Each row is a point on a tangle of strands that fork, close into loops and nearly touch. The rows are in no order.
In the rows, zero is written as 128.
Points whose rows are less than 116 apart are linked; no others are. Some points are linked to none.
Q_788: [182 120 167 146 163 133 124 107 130 114 130  94 110 110 158 151 150 114
  97 102 135  86 120 166  82 116 102 162 158]
Q_402: [127  96 106 120 215 144  89 127 122 128 148 100 175 134 126  92 209 140
  76 141 123  80  88 188 184 159 102 132  84]
Q_937: [128  79 137 107 128 137 123 124 180  94 120 111 154 146 170 140 202 141
 115 117 111 149 126 166  72  56 108 144 115]
Q_246: [169  82 150 134 111 129 140 138 116 135  85 139 124 125 199 150 143 155
  79 100 112 104 112 111 121  93 106 183 130]
Q_919: [122 135 133 115 122 103 112 127 174 158 146 149  67 141 143 161 152 135
 129 116 125 154 141 102  77 140 129  89 136]
Q_409: [130 148 159  97  82 161 132  78  73 126 109 119 131 125 161 172  54  96
 160 122 135 168 142 105 100 195 142 135 111]
Q_188: [139  83 112 102 219 150  97 124 139 108 120 103 149 167 104 101 210 128
  89 164 100 100  84 183 150 151  76 142  71]
Q_911: [ 81 140 137 156 130 105 141 129 153  94 138 186 125 113 130 135 118 156
 163  80 123 200 170  54  87 125 136 101 121]
Q_874: [110 131 137  97 111 143 122  76 132 127 104 104 134  79 108 145 100 100
 201 128 165 198 135 141 119 131 161 124 156]
Q_13: [180 108 143 143 139 114 140 137  65 145  92 142 115  86 162 163  96 134
 106  79 128  99 143 106 104 140 120 179 153]
Q_611: [161 159 126 171 156 135 119 137 117 133 118 105 106 224 108  91  71 148
 141 165 111  74 199 111 148 143  65 113 180]
Q_744: [ 80  98 143  92 110 100 202 155 169  92 137 159 176 114 153 124 157 158
 163  98 126 142 104 132  44  64 158 144 112]
Q_799: [ 80 108 172 142  59  97 156 118 158 113 143 170 163 111 178 164 142 123
 129  85 110 134 145 135  88  98 171 112 161]
Q_349: [190 163 121 117 153 136 132 117  86 156  87 106  94 132 104 106  53 132
 139 146 139  81 141 116 141 141 105 147 179]
Q_420: [171 152 146 155 177  95 160 135  86  81 128 120 108 149  61  83 135 120
 156 135 125 140 106 117 120 116  74 126 125]
Q_957: [114 161 103  97 162 124 114 143  97 112 111 103 186 102  62  76 123 103
 175 146 182 206 138 142 169 147 155 113 108]
Q_478: [ 89 128 117 106 118 107 164 150 158 102 133 188 122  98 114  91 111 162
 200 136 169 199 151 113 118 112 169 138  89]
Q_187: [112 128  96 136 114 183  83 143  95 187 108 107  99 145 146 161  87 157
 111 175 119  91 182 111 133 158  99 155 146]
Q_209: [164 144 117 152 168 145 110 134 105 145 112 113  90 178 130 108  55 171
 115 155 115  48 194 112 134 152  69 143 189]
Q_733: [154 101 159 140 125 101 115 101 138 111 101 158 115 109 169 158 147 133
 125  32 115 153 165 120  80 114 109 120 129]
Q_746: [101 129 107 164 139 134  87 146 154 143 176 108  95 140 117 145 179 144
 126 137 121 131 169 126 100 121  98 103 119]
Q_992: [106 125 157 157 105 124 153 130 152  68 140 154 170 110 171 135 146 155
 116  64 119 162 142 116  87  63 115 128 122]
Q_882: [171 135 120 117 119 118 159 144 139 128 150 123 109 116 141 120 134 133
 103 126 143 122  82 113 141  99 147 150  99]
Q_716: [130  84 131 141 190 152 114 141  96 142  99 106 105 141 104 127 160 158
  97 173  94  61  99 150 130 140  45 167 130]
Q_234: [ 83 115 139 141  56 127 148 100 106 118 104 196 135 133 150 160  97 104
 140  81  94 185 140  86 117 141 180 107 103]
Q_252: [ 77 111 159 104  65  99 183 122 159 125 124 189 131 125 169 142 121  96
 141 138 126 154  99 149 101 134 215 100 169]
Q_955: [105 108  73 145 156 170 106 130 129 150 147  90 113 125 131 137 183 150
 107 142 125  44 110 173 175 146 101 154  92]
Q_21: [ 70 144 133 124  84 105 190 127 149  66 100 166 155 122 166 130 122 192
 174  42  95 158 119 156  86  68 134 145  96]
Q_705: [127 119 115 163 140 161  82 152  92 169  90 117 123 164  83  99 132 137
 123 199 117 111 173 137 184 156  54 129 139]
Q_602: [153 156 111 138 128 162  96 137 106 134  97  76 164 209  62  86  95 124
 158 190 129 122 180 131 165 151  77  94 143]
Q_930: [ 37 137 169 138  88 113 182 106 139  72 110 208 149 112 176 148  72 110
 162  90 124 158 139 143  79 154 224 123 150]
Q_324: [155 189 104  89 176 120 122 142 121 131 112  90 153 149  59  55  92 106
 137 166 163 136 118 141 205 150 114 109 140]
Q_128: [130 128 147 174 129 136 115 131 140 133 172 116 120 120 185 174 139 125
  73 101 117  83 141 107  94 125 124 149 139]
Q_427: [ 70 110 137 147 123 112 135 141 167 149 157 175 103 155 169 167 156  98
  84 123  94 117 113 116  74 165 158  72 153]
Q_522: [159 126 147 107  97 107 157 120 132 171 128 133  95 107 162 170 118 111
 104 106 124  87  92 113 103 145 178 145 144]
Q_59: [114 138 110 116 197 133  91 139 138 151 110  96 158 176  28  62 128 133
 108 146 123  43 107 166 183 156  79  96 143]
Q_78: [164 139 180 105 185  92 138 136 124 130 127 136 138 153  72  66 116 133
 119 191 112  87  92 129 203 163  54 137 131]
Q_840: [183  92 151 116 162 125 142 131 100 100  93 129 141 137 105  98 170 116
 103 135 115 134  72 130 129  99  81 152 103]
Q_327: [165 143 153 102 186  86 140 137 121  98 116 142 144 119  75  47 154 122
 127 147 151 157  94 148 194 129 102 119 108]
Q_617: [143 166 146 135 128 122 126  95 153 101 145 144  96 112 149 136  76 129
 162 114 161 186 192 110 107 152 134 124 160]
Q_140: [129  85 114 159 118 145 102 147  98 170 112 115 117 108 144 149 157 136
  93 151 119  86 120 127 152 110 105 160 131]
Q_490: [ 96  96  59 145 148 168 121 147 118 158 144 106  98 132 150 165 151 190
 116 144 115  36 106 142 151 152 102 171 105]
Q_545: [184 128 127 130 157 102 155 132 109  93 109 130  98 160 139 129 143 132
 113  90 111 145 107  68  80 102  88 150  96]
Q_591: [ 94 107 118  74  91  91 117 134 180 171 140 119 167 100 136 137 171  97
 119 140 142 123  89 156 170 111 196 105 125]
Q_217: [124 168 113 112 101 169 113 124 109 128 151  78 154 152  80 131  87 117
 177 164 146 168 161 114 103 141 123  92 130]
Q_858: [169 174 156 119 169 101 145 126 119 122 111 124 120 160  66  59  89 112
 151 182 134 115 113 135 207 150  80 129 155]
Q_696: [ 82 120 151 141  86 101 174 141 138 134 125 201 128 154 176 152 125  90
  85 105  90 131  98  89  96 147 182  82 150]
Q_405: [ 94 132 119 148 128 130 121 136 165 169 161 156  80 158 170 175 138 128
  74 125  92  88 121  87  91 177 134  99 123]
Q_715: [159  95 148 123 115 108 102 104 141 142  86 135  91 120 163 151 184 133
 122  83 124 139 133 136  98  97 103 129 126]
Q_815: [122  81  72 135 148 156 127 155 119 148 152 101 108 146 167 183 148 178
 104 133  98  43  78 114 114 151 110 173 100]
Q_202: [105 120 120  81 145  91 141 156 130 122 126 143 199  71 121  72 169 144
 149 112 170 173 131 162 160  82 181 117 103]
Q_166: [137 208 126 141 132 112 152 122 114 108 139 154  87 140 129 140  58 116
 140 108 135 147 156  60 102 160 145 133 118]
Q_567: [147 145 140 163 158 110 119 115 117 110 112 110 127 155  52  96 113 123
 207 155 137 178 171 147 138 143  74  96 178]
Q_534: [149 135 162 167  93 119 163 106  81  84  92 158 123  90 152 135  99 120
 130  63 139 119 119 134 130  99 168 182 120]
Q_551: [158 117 146 138 162  98 134 115 141  92 123 129  98 115 113 117 154 141
 167 104 145 176 140 126  85  98  86 124 150]
Q_331: [162 152 104 112 142 105 110 136 137 148 118 105 106 136  73  93 142 122
 163 151 153 172 129 126 167 126 106  98 132]
Q_704: [139 118 117 106 167  96 146 162 157 111 151 127 135  94 100  79 162 153
 169 143 173 179 134 133 121  99 125 123 121]
Q_749: [136 143 151 123  80 109 169 124 121 143 122 171 105 118 160 159  99 106
 117 105 122 122 101  94 114 137 190 141 121]
Q_806: [122 153  92  78 161 116 104 145 121 157 147  88 189  96 102  92 141 104
 105 131 169 150 111 147 185 134 187 108 114]
Q_325: [112 120 112 127 138 121 130 128 117  99 106 135 142  91  67  88 129 128
 206 128 163 218 144 136 152 115 150 122 113]
Q_828: [109 136  99  99  93 175  96 130 126 176 160  82 168 124 136 149 109  94
 116 186 139 113 118 137 168 150 155 121 113]
Q_820: [151 135 126 128 196 122 115 153 115 128 142  99 163 181  35  56 134 144
 120 167 111  59 116 149 177 159  68  95 132]
Q_561: [105 101 125  78  80  79 160 146 168 135 162 128 193 113 158 119 176 124
 111 125 126 103  90 159 162 105 210 109 110]
Q_539: [105 135 120 147 105 119 132 142 134 120 160 154 122 121 106 138 127 125
 160 122 133 197 159  83 100 125 140  97 121]
Q_814: [125  96 139 129 134 131 102 118 175 117 126 115 107 137 166 148 209 143
 111 117 124 140 139 154  84  87  95 132 115]
Q_580: [123 131  88 139 129 139 109 141 142 175 150 129  66 157 148 157 131 155
  97 135 105  80 132  88 115 160 107 128 112]
Q_982: [ 85 123 117 100 100 126 140 157 143 137 167 166 133 139 110 133 124 116
 158 162 132 209 138  99 105 151 166  76 106]
Q_842: [143 139  59 126 139 143 107 145 154 165 163 113  71 180 127 127 117 180
 121 149 111  65 131 103 154 163  94 122 102]
Q_645: [110 149 146  82 102 154 126  96 126 160 140 109 126 124 126 175  81  82
 154 153 133 133 132 145  70 170 172  94 166]
Q_95: [163 186 122 156 138 136 114 121 128 121 134  95 116 203 112 109  61 129
 160 157 130 132 205 106 129 146  83 105 171]
Q_648: [165 148 138 119 131 137 124 114 124 143 103 119 124  92 117  98 108  99
 113 149 161 135  90 142 199 112 130 158 148]
Q_953: [ 96 139 168 104  89 144 151  94 129 127 144 149 136 113 166 168  81  76
 147 141 141 164 132 140  81 174 191 109 163]
Q_65: [122 119  90 146 128 180  85 150  87 175  92 102 111 155 114 129 105 158
 119 192 122 101 178 121 167 152  75 150 140]
Q_424: [120 185 136 127 111 110 165 127 128 105 150 160  85 115 128 146  89 110
 146 116 147 149 118 102  93 136 189 138 115]
Q_263: [ 92 158 106  87 109 175  85 107 160 172 137  84 102 174  94 148 105 124
 158 168 129 101 165 143  80 157 139  75 144]
Q_32: [109 122 166 160  93 115 138 108 123 113 154 149 147  89 155 176 120 101
 132  79 129 133 156 127  81 115 171 128 160]
Q_222: [143 132 146 165 121 120 146 145  80 138 121 157 144  91 171 179  85 113
  95  69 117  99 152  67  95 146 144 158 139]
Q_399: [136 173 141 146 119 151 108 111 152 124 170 125 108 123 150 147  84 120
 127 144 149 159 180 109 111 142 124 119 162]
Q_352: [117 144 154 126 168 128  74 124 134 142 106 115 174 130  44  78 136  94
 138 167 147 161 133 171 194 155  76 100 158]
Q_330: [109 146 147 141 121 143 135  77 128  77 129 135 114  99 138 131  66 130
 192 112 159 213 189 120 113 154 150 142 134]
Q_509: [150 168 133 147 147  94 158 126 111  57 122 145  81 116 110 105 117 129
 164 106 155 157 115 121 109  98 137 156 102]
Q_495: [146 136 147 166 101 134 151 109  71  89  90 155 121  88 124 117  95 113
 141 106 146 135 109 134 163 103 157 182 116]
Q_145: [ 78 126 155 146 134 105 169 147 158  99 172 158 144 103 146 153 140 133
 129  95 125 148 127  87  40 103 155 109 136]
Q_28: [155 119  87  98 123 132 114 148 105 193  88 105 106 108 108 128 117 132
 117 152 136 104  87 102 172 127 124 147 135]
Q_881: [172 117 163 106 180 105 128 134 115 130 100 137 136 134  81  76 155 120
 106 160 123 118  74 135 181 137  68 134 120]
Q_432: [125 122 129 175 132 157  70 131 112 147 127 114 125 132  89 114 165 111
 123 167 133 139 170 157 162 125  75 115 138]
Q_900: [164 187 130 141 149 106 137 132 122 133 130 151  91 136 161 144  72 131
 108  95 125 122 167  40 119 165 113 134 133]
Q_315: [ 84 114 125 152  78 133 146 105 130  73 113 169 142 101 131 105 105 163
 176  74 124 205 162 147 151  86 154 130 101]
Q_866: [189 109 156 131 132  97 135 106 105 119  85 158 106  95 165 152 111 119
 124  31 127 127 153 119 102 140 119 154 126]
Q_557: [149  83 133 102 156 129 139 140 148  84 135 102 171 131 133 113 194 124
 112 124 122 151  93 163  97  64 121 135 105]
Q_920: [153 141  74  92 109 138 102 144 120 193 120 109 101 150 103 127 111 130
 133 173 128 132 127  90 169 150 122 117 107]
Q_516: [120 116 152 124 132 108 170 134 158  86 158 124 147 130 159 167 159 124
 117  84 110 135 101 102  33  87 154 134 123]
Q_472: [ 68 139 158 138 139  98 171 140 160  98 131 204 133 114 156 144 130 134
 132  73 109 163 127  69  53 130 157  81 135]
Q_172: [169 129 124 136 164 147 111 109 143 149 132  84  85 123 151 150 139 145
 101 125 130  53 107 156 108 135 101 156 146]
Q_507: [131 117  85 136 166 171 104 152 109 151 114 100 129 155  81  89  89 178
 114 183 120  36 128 140 187 149  88 134 156]
Q_242: [182 108 135 122 142 111 156 130 105  88 101 128 118 147 120 117 163 126
 117  99 114 156  90 110  96  81 101 148  90]
Q_997: [172 144 135 145 146 113 111 109 109 132 119 113  86 115  97 131 123 118
 154 102 136 144 152 126 100 122 104 114 161]
Q_215: [ 97 132 169 103  81 142 151  74  99 103 115 146 138 109 163 178  66  77
 168 112 135 174 133 137  87 184 193 125 125]
Q_322: [170  84 175 148 153 122 104 111  92 142  70 153  96 117 133 122 145 137
 108 133 114 115 124 133 140 129  54 160 154]
Q_574: [112 125 150 133 101 116 135 118 149 142 175 115 132  93 140 170 137 100
 130 126 136 116 119 143  88 111 178 121 160]
Q_766: [121 114 110 145 170 140  98 129 159 125 149  86  87 144 124 132 206 144
 118 142 126 119 140 160  99 115  75 123 108]
Q_144: [175 134 122 141 160 147 120 130 111 155 131 104  84 118 162 147  87 160
  86 129 129  48 143 130 117 151 106 167 172]
Q_600: [ 88 123  91 118 109 146 122 129 166 172 192 126 106 154 134 160 132 119
 116 160 106  73  86 150 120 174 174  92 130]
Q_44: [117 119  89 102 153 114  89 142 120 164 172  95 193 101 130 108 178 125
  95 135 144 126 125 159 185 134 184  98  99]
Q_146: [109 118 157 131  62  96 180 142 119 138 116 183 134 138 178 162 122 113
  94  89  95 102  92  81 105 123 182 134 121]
Q_834: [167 148 110 140 136 128  95 123 122 163 121 100  77 147 102 134 124 131
 136 134 126 111 155 119 120 133  92 117 146]
Q_348: [112 113 133 149  87 151 100 118 114 131 150 118 161  94 122 146 135  95
 145 142 140 177 153 140 139 102 145 121 138]
Q_818: [125  80 121 115 211 154 109 143 113 134 101 111 134 162  88 113 185 152
  94 176  90  63  82 158 155 162  43 157  92]
Q_568: [142 136 110 115 177 139  93 102 140 165  90  75  66 140  98 128 165 132
 120 131 131  55 110 164 123 131  77 132 140]
Q_614: [169 122 159 163 147 115 106 113 101 144  89 149  92 154 107 103 115 128
 143 159 115 138 157 119 169 151  45 133 163]
Q_94: [ 60 131 159 138 115  95 178 134 155 107 112 217 137 134 177 143 123 110
 116  78 100 159 116  99  72 141 181  70 159]
Q_114: [114 187 127 124 118 158 105 117 137 147 152 120 116 185 128 156  63 118
 131 141 115 127 190  85  69 188 125  80 148]
Q_811: [117 144 170 145 114 119 138 130 173 123 126 174 145 128 218 163 133 134
  62  71  96 106 129  62 101 138 136 116 123]
Q_4: [160 157 148 163 131 147 136  95  56  97  96 129 116 104  90 110  70 100
 158 133 145 144 130 128 156 136 123 162 142]
Q_959: [111  98 103 144 179 161  99 126 139 124 151  87 153 119 141 119 202 128
  89 143 133  58  97 198 183 137 102 154  98]
Q_53: [136  96 111 109 138 102 110 144 116 144 148 110 205 106 152  94 194 128
  79 118 135 111 109 164 190 101 165 117  98]
Q_270: [179 135 129 129 174 134 124 134  99 150 105 119  80 135 140 115  61 171
 106 155 127  58 153 123 140 157  77 162 190]
Q_6: [170 128  63 122 147 133 117 169 120 167 156 111 101 163 114 104 123 170
 111 163 119  94 121  96 178 151 102 126  99]
Q_274: [148 125 111  93 100 136 126 129 115 204 110 115  94 108 146 166  93 131
 113 152 130  83  95 103 140 147 163 156 148]
Q_844: [132 157 133 151 119 160 128  85  66  85 105 106 128 101  93 135  69  96
 181 119 148 170 140 129 127 137 149 147 123]
Q_511: [105  84 108 151 160 157 103 155  80 170  87 107  98 112 125 153 150 168
  95 167 113  62 127 146 152 131  82 171 154]
Q_498: [142 142  96  93 140 113 112 156 148 149 152 117 128 120  95  93 146 138
 157 161 162 188 148 128 161 131 148  95 112]
Q_73: [111  95 124  84 102 106 154 160 192 117 164 150 148 150 171 136 184 155
 104 115 107 145 103 129  92  89 150 100  86]
Q_210: [117 106 146 120  90 104 156 113 143 107 120 148 138  83 127 129 145 139
 170  86 144 168 124 144 102  71 156 124 135]
Q_129: [ 54 123 142 136  37 115 167 123 127  90 138 173 190 106 151 133 108 123
 160 107 118 162 146 149 137  87 196 124 113]
Q_621: [157 139 119 137 112 135 121 143  97 105 132 145 150 126 115  83 122 121
 139 152 152 201 159 119 195 124 130 120  91]
Q_161: [ 79  84 154 138  53  91 147 131 165 134 146 149 151 161 188 169 183 112
  85 122  87  74 112 136 107 118 166 121 134]
Q_228: [146 154 131  94 102 147 109 100 124 180 124 111 104 118 127 172  86  93
 142 135 129 119 141 128  92 162 156 109 153]
Q_668: [102 113 141  99  74 112 158 124 164 158 143 155 115 134 160 152 132  87
 113 159 119 123  78 145 124 148 205  96 154]
Q_777: [162 106 149 169 125 129 144 156  73  95 126 166 149 115 121  84 132 131
  98 131 123 146 119 116 173  96  92 151 103]
Q_569: [123 166 143 150 137  99 161 128 121  67 142 149  98 104 125 137 113 133
 151  80 145 147 122 104  72 103 161 148 111]
Q_55: [108 103 129 106 117 103 174 153 138  86 134 146 164  98 123 111 168 154
 168  94 137 167 115 138  83  56 148 130  94]
Q_829: [138 115 131  92 146  96 143 147 118 106 133 121 206  98 137  76 188 138
 101 107 147 143 110 173 163  75 166 114  92]
Q_496: [ 85 132  98 169 117 165  88 135 133 161 173 100 101 137 123 158 163 125
 108 155 119  93 171 145 129 130 112 120 110]
Q_197: [ 80 151 144 162 117 131 137  81 133  55 113 172 117 100 150 141  61 138
 163  62 131 185 180 109 112 150 185 143 107]
Q_460: [141 105 107 119 132 131 140 133 173 120 188 106 121 151 168 160 168 140
  92 116 106  97  76 115  94 125 134 137  92]
Q_656: [116 100 138 109  91 106 123 116 151 129  99 130 171  81 129 118 170 118
 146  97 145 156 108 168 165  59 147 120 137]
Q_428: [ 96 123 147  99  70  99 166 143 183 131 132 197 121 142 180 132 147 144
 109 107 110 159 114 121 110 102 159  93 117]
Q_384: [ 72  92  98 109 122 109 114 127 189 148 172  92 146 114 150 159 212 118
 121 137 127  63  88 180 153 135 172 123  97]
Q_110: [ 81 129 130 145  90 114 162 111 144  69 104 181 126 108 146 114 109 189
 171  39 110 187 150 128 114  79 134 128 100]
Q_795: [180 101 167 137 190 148 116 100 142  94 116 110 110 155 146 131 161 120
  86 144 103 113 112 156  88 120  62 163 137]
Q_465: [ 78 120 112 112  93 149 126 131 144 170 164 142 110 161 144 162 122  82
 106 183 107 127  98 144 107 181 176  79 145]
Q_725: [155  98  84 143 165 155 128 140 133 120 171  86 119 163 153 156 154 153
  92 128  96  71  80 109  98 135  96 163  93]
Q_505: [115 170 104 102 131 122 127 144  90 120 118 109 174  88  81 102 117  83
 146 135 173 163 105 140 176 118 189 133  93]
Q_256: [136 135 142 115 113 138 102  74 132 136  86 111 128  75 112 134 109  92
 173 117 163 178 123 155 156 118 145 132 164]
Q_530: [150 184 127 137 117 164  90 109 126 139 138  96 115 173 136 141  58 126
 135 146 134 123 207 104 106 166  97 110 157]
Q_184: [157 111 154 127  94 122 167 134 137 117 109 136 144 136 204 150 141 147
  81  80 104 108 101 100 102  89 132 171 115]
Q_684: [136  83 102  97 122 130 135 144 186 113 164 118 141 171 180 145 193 153
  88 121  96 117  88 129 106 109 142 133  65]
Q_925: [152  71 127 101 190 150 108 128 148  94 120 106 176 158 122 107 213 115
  90 150 101 133  90 181 119 100 103 139  91]
Q_411: [ 68 113  77 137 125 179 123 129 117 178 129 111  83 125 157 186 118 174
 112 148 117  18 148 143 141 171 134 169 137]
Q_50: [159 128 112 160 174 145 120 154 101 129 151 101 130 162  75  87 126 155
 111 170 109  60 122 132 154 139  59 123 135]
Q_418: [146  90 128 144 118 131 102 141 109 151 115 119 141 106 124 124 178 115
  99 131 124 121 105 143 158  91 109 137 117]
Q_912: [157 134 116 156 102 141 130 153  92 124 145 145 136 127 124 107 108 123
 113 145 137 168 146  97 174 115 122 144 105]
Q_958: [ 97  97 154 120  49  86 165 141 163 117 156 140 178 132 169 148 169 122
 112 113 102  99 105 144 117  84 176 122 136]
Q_685: [135 144 146 104  69 178 119  93  86 142 117 106 142 124 153 160  67 101
 148 153 142 165 134 102 132 161 134 142 115]
Q_816: [155 157 115 132  96 168 123 131  84 138 137 114 131 137 130 129  71 117
 127 169 138 156 148  91 154 143 123 150 119]
Q_682: [140 138  94 114 151 178  98 138 100 162  92  82 149 145  64  88  74 131
 117 171 134  73 117 130 179 137 100 132 161]
Q_564: [ 68  97 132 105  94 119 146 135 151 140 151 148 177  78 120 135 130 108
 183 155 149 174 133 139 109 108 192 112 134]
Q_807: [153 165  83  91 157 141 102 146 125 158 145  85 162 127  86  79 116 118
 109 159 155 122 114 141 202 149 142 112 120]
Q_147: [ 87  98 100 114 113 117 127 135 177 153 200 118 132 129 146 160 180 121
 114 150 113  78  82 165 134 152 175 103 111]
Q_686: [136 128 108 138 115 143 101 150  98 183 109 146  96 137 163 163  83 150
 104 146 116 127 177  62 133 163 102 154 144]
Q_125: [ 93 152  99 127 111 177  75 116 137 171 139  84 104 155  97 155 132 116
 143 164 127 107 179 146 107 143 118  97 129]
Q_537: [183 109 176 164 165 117 123 108 110  98 105 149 104 141 149 118 136 131
  96 112 109 133 139 116 112 123  50 153 145]
Q_921: [129  99 152 128  66 102 177 146 112 132 109 153 154 137 186 162 143 133
  95  74  93  97  93  85 101  92 156 157 106]
Q_618: [107 129 127 104 102 115 126 122 165 157 159  98 146  86 119 151 141  92
 131 143 152 122  94 153 139 109 185 120 152]
Q_441: [ 66 157 161 148 101 116 158  98 143  69 115 197 133  98 169 155  65 125
 149  57 128 159 161 124  92 152 209 141 125]
Q_499: [132  96 139 139  98 123 125 122  96 118  97 138 173  88 107 107 158 103
 130  99 132 152 103 155 177  71 131 129 123]
Q_298: [ 95 127 101 119 210 148  87 127 143 150 107  86 143 144  56  94 157 122
  94 124 127  40  70 186 168 153  72 127 129]
Q_724: [168 140 155 177 143 111 131  97 100  95 103 146 104 151  89  94 103 117
 179 137 124 187 164 121 171 149  78 120 155]
Q_191: [ 34 128 149 126  52 128 176 120 141  78 131 197 173 116 165 133  84 125
 167 126 126 180 138 144 115 120 210 125 120]
Q_289: [147 121 154 164 105 115 149  97  88  96  90 166 126  89 159 153  85 121
 134  24 118 137 158 113 117 130 160 157 113]
Q_49: [120 148 117 145 139 143 119 129 115 110 143  89 154 131  62 108  99 127
 206 163 155 195 181 131 111 134 108 100 158]
Q_193: [169  89 132 135 153 132 134 142 118 134 108 121 102 133 192 148 136 166
  72 129 112  96 107 101 115 120  86 185 131]
Q_297: [139 154 131 141 123 131 107 133 128 168 131 157 104 132 174 166  83 131
  88 113 112 117 172  57 118 174 120 130 137]
Q_769: [132 120 129 134 159 110 145 152 162  99 170 124 118 107 118 110 155 156
 159 132 160 169 144 117  79  94 108 126 136]
Q_321: [168 151 137 109 151 103 145 128 128 100 111 134 122 102 100  68 138 117
 125 136 164 155  87 146 190 104 129 142 113]
Q_163: [125 139  94 105 204 135  93 120 170 142 119  71 114 143  80 100 168 134
 115 132 141  69  75 183 156 137  78 120 130]
Q_683: [157 158  91 117 153 121  95 134 143 162 116  80 100 163  69  93 134 133
 149 159 139 113 137 141 163 136  90  96 142]
Q_723: [110 116 144 140 170 128  72 135 133 137 123 116 154 112  68  88 186 108
 119 155 139 150 134 178 178 129  80 102 137]
Q_355: [136 138 125 141 126 116 132 130 118  77 123 152 133 113  92  74 122 133
 175 137 160 214 159 133 179 113 128 125 106]
Q_967: [155 142 146 120  99 154 118  95 116 147 100 113 134  83 138 134  94  92
 129 140 159 139 113 140 174 116 149 160 160]
Q_425: [157 141 144 161 107 115 143 115 123  86 112 175 107 124 156 113 111 149
 121  80 133 174 147  91 145  97 110 143 113]
Q_42: [157 161  98 109 144 162 108 120 119 160 109  72 117 138  67 102  72 119
 127 147 139  56 109 132 145 121 122 123 171]
Q_654: [ 99 129 143 101  69  97 195 133 147  78 105 142 183 141 168 143 154 156
 156  57  89 145 103 152  66  60 147 142 108]
Q_649: [153 164 142 160 167  85 156 129  95  56 117 137  92 134  70  79 116 121
 179 133 147 155 117 130 140 118 109 142 113]
Q_382: [ 87 119 114 101  86 143 119 141 145 163 163 150 123 147 130 150 131  99
 135 177 122 179 127 121 114 155 164  74 117]
Q_473: [118 124  89 120 170 133 110 149 156 134 197  69 148 106  95 123 169 138
 133 138 143  88 100 170 121 116 137 103 127]
Q_823: [134 156  89 113 113 186  84 142 112 145 136  61 164 179  72 106  92 130
 143 180 135 109 162 124 139 143 115  92 119]

A piece is all that can be reached along the links. How many separate loops has the piece of each point below (a circle has one, a figure eight two, a Y none), and how many tips (points with one link)?
Q_937: loops 0, tips 6
Q_28: loops 1, tips 6
Q_144: loops 1, tips 3
Q_645: loops 0, tips 5
Q_591: loops 1, tips 1
Q_704: loops 1, tips 0

A tip is a point with one link. Name the tips that can be reached along the links from each point below, in the order of the rows.
Q_858: Q_874, Q_545, Q_202, Q_228, Q_777
Q_330: Q_602, Q_114, Q_129
Q_618: Q_161

A fork is a point with three links, a tip a point with one. Leave the first point through the second and follow the links. Name the first fork or tip that comes.
Q_820 / Q_50: Q_270
Q_172 / Q_788: Q_602
Q_42 / Q_682: Q_172
Q_881 / Q_327: Q_874
Q_591 / Q_618: Q_958
Q_874 / Q_256: Q_881
Q_530 / Q_399: Q_129
Q_511 / Q_140: Q_315
Q_191 / Q_930: Q_530
Q_6 / Q_842: Q_696
